The views of a scene show one set of named points, each view turned or mirrored, shifted and resized as a whole, with a little noise and some points left out.
In the rows, zero is written as 128.

Scene 1
View 1
Dut: [138 136 123 123 127 122 119 145 119]
sivog: [137 134 123 144 137 126 131 116 124]
dur: [117 115 140 123 107 135 103 115 112]
nebip: [138 134 123 136 134 126 120 136 121]
mor: [140 134 123 112 130 113 143 102 116]
zape: [163 154 115 124  97 116 145 134 143]
Disav: [125 120 137 121 111 124 126  95 116]
mupe: [132 125 136 143  87 142 111 126 131]
sizo: [132 131 125 121 132 123 120 133 116]
lida: [141 134 124 129 125 121 135 117 124]
kos: [104  96 152  88 115 124  98  89  91]
madu: [129 117 139 131  97 132 133  75 122]
Kun: [129 124 136 120  91 131 111 117 122]
fen: [141 138 121 112 122 115 133 123 121]
Kone: [130 126 133 118 104 128 117 123 121]
tizep: [135 127 136 110  80 125 123 107 124]
giku: [106 100 151  67 100 121 104  82  92]
tasa: [129 126 129 131 122 128 112 132 115]
Gopep: [140 138 122 137 132 122 130 129 124]
zer: [121 116 131 139 150 129 127  92 105]
Buve: [133 131 128 153 129 138 117 135 122]
zogi: [140 134 122 140 129 125 127 125 125]
View 2
tasa: [116 104 154 144 158 133 132 135  88]
Buve: [138 115 147 154 170 120 133 143  73]
sizo: [119  91 148 142 137 134 121 138  92]
giku: [ 17  45 167 101 154 156 151 130 142]
Disav: [ 73  91 143 118 159 121 138 163  97]
kos: [ 37  41 170 121 172 143 157 128 126]
zer: [ 97  53 145 150 169 101 133 174  83]
Gopep: [133 105 139 145 137 120 119 158  76]
zogi: [129 104 139 141 144 120 120 156  75]
tizep: [ 69 133 146  98 150 142 136 146 102]
Kun: [ 83 127 149 114 167 143 143 133 101]
mupe: [104 147 147 123 182 135 149 136  80]
Dut: [131 106 146 140 134 141 120 134  85]
lida: [112 106 138 130 139 121 117 162  80]
Kone: [ 92 117 150 121 154 139 136 137  96]
sivog: [128  98 139 147 149 109 123 167  72]
dur: [ 82  94 160 130 180 135 151 131  99]
mor: [ 94  82 136 124 123 123 114 176  91]
View 3
fen: [136 122 155 141 138  59 121  68 146]
dur: [126  95 135 120 137 113 104 104 157]
sivog: [142  95 118 157 140  59 114  58 166]
mupe: [156  74 118 113 117  90 120 103 147]
Disav: [133  92 146 133 155 114  97  90 167]
giku: [104 132 206 116 171 150  81 112 151]
mor: [145 117 162 150 154  68 111  54 160]
Dut: [119 113 124 144 123  58 131  79 147]
Buve: [130  85 100 144 125  70 119  79 162]
nebip: [121 103 112 151 126  57 127  70 159]
Gopep: [137  99 122 150 128  52 125  65 156]
zape: [179 108 147 125 111  27 145  65 131]
madu: [177  73 162 125 162 105  86  79 164]
sizo: [118 115 130 147 133  70 123  78 152]
View 4
kos: [114  81 134 124 121  88 152 120  74]
Gopep: [135 136 123 157  94 146 136 152 128]
nebip: [140 129 118 158  89 149 133 150 116]
mupe: [149 116  90 163 105 136 176 139 113]
tasa: [139 120 114 153  95 133 142 142 107]
lida: [126 130 128 153 107 137 147 152 131]
Disav: [119 113 119 141 114 112 160 146 117]
Kun: [138 107 107 156 118 130 171 128 107]
zer: [113 127 123 132  86 101 132 160 114]
Buve: [146 131 101 159  82 139 142 151 113]
zogi: [134 133 117 156  92 143 140 152 128]
sizo: [137 123 130 154 100 146 134 140 115]
madu: [108 118 107 140 120 100 183 151 127]
dur: [138 105 107 145 104 115 159 132  93]
fen: [124 114 141 144 123 136 141 133 117]
Dut: [144 125 125 160 101 155 134 139 116]
giku: [112  74 148 124 142  92 160 111  77]
tizep: [129 107 114 153 135 133 184 130 121]
zape: [136 137 118 173 126 176 165 147 156]
Kone: [136 112 115 155 113 135 162 133 110]

In a view up to two points have been moved. Name them for each view, in the order of its rows, or write none.
view 1: none
view 2: none
view 3: Disav
view 4: fen

Scene 2
View 1
kiz: [137 153 111 132 131 119  98 129 141]
rupav: [126 127 145 111 169 138 122 134 143]
ros: [123 144 137 112 155 125  80 132 113]
Gem: [131 133 116 147 148  95  89 137 125]
Teza: [143 132 136 124 128 167 138 113 156]
buker: [132 116 140 134 147 121 108 115 112]
Luzu: [129 108 151 107 194 168 192 133 202]
mosoz: [152 124 135 139  93 184 144  81 145]
dogon: [148 135 128 142 101 168 133  97 151]
ravug: [125 134 148 110 147 143 103 121 118]
lisaf: [134 143 125 116 163 130 128 148 170]
zofem: [129 150 126 105 172 146 141 146 178]
View 2
ros: [160 137 118 164 151 139 141 145 136]
kiz: [143 143  93 142 143 141 121 120 157]
mosoz: [105 178 137 137  87  91  93 122 169]
dogon: [111 167 122 139 101 103  99 117 167]
Luzu: [121 105 109 115  31  83 170 115 132]
zofem: [142 117  97 143  82 120 162 105 147]
ravug: [149 144 129 161 122 125 133 146 136]
Gem: [145 150 110 142 145 135 114 146 138]
Teza: [123 151 118 142  89 108 118 119 157]
rupav: [145 129 115 142 105 120 147 140 127]
lisaf: [140 119  92 134 102 124 148 115 144]
View 3
mosoz: [ 60 147 113  99 195  73 142 201  98]
Gem: [112 145 180 114 173 134 176 126 149]
Luzu: [130 142  21  66 150 131 161 175 149]
zofem: [127 165  90 100 152 156 136 156 139]
ravug: [ 65 144 138 111 162 135 147 147 157]
kiz: [ 81 150 153 114 171 127 150 145 140]
lisaf: [130 157 110 100 159 146 155 149 140]
rupav: [ 91 145 109  98 158 138 151 141 158]
dogon: [ 77 148 126 106 194  86 144 186 103]
ros: [ 72 150 163 120 155 153 142 127 163]
buker: [105 131 146  98 174 114 183 141 154]
View 4
mosoz: [179 205 230 130 126 108 161  57 173]
ros: [141 132 212 116 122 216 122 114 113]
dogon: [194 199 221 134 116 118 133  63 171]
zofem: [137 152 165 110 152 128 155 129  74]
buker: [138 148 227 110 128 209 163  87 131]
ravug: [150 154 222 111 116 186 135 100 107]
lisaf: [137 142 175 114 162 148 162 121  94]
kiz: [151 133 181 133 157 189 136 100 142]
Luzu: [123 185 192  84 152  75 218 121  46]
rupav: [134 154 206  94 129 167 161 114  89]
Teza: [159 182 203 121 134 127 157  87 130]
Gem: [128 122 194 128 162 229 151 103 141]

In a view up to two points have been moved. Name them for each view, in the order of its rows, or write none.
view 1: none
view 2: Gem
view 3: kiz, buker
view 4: dogon
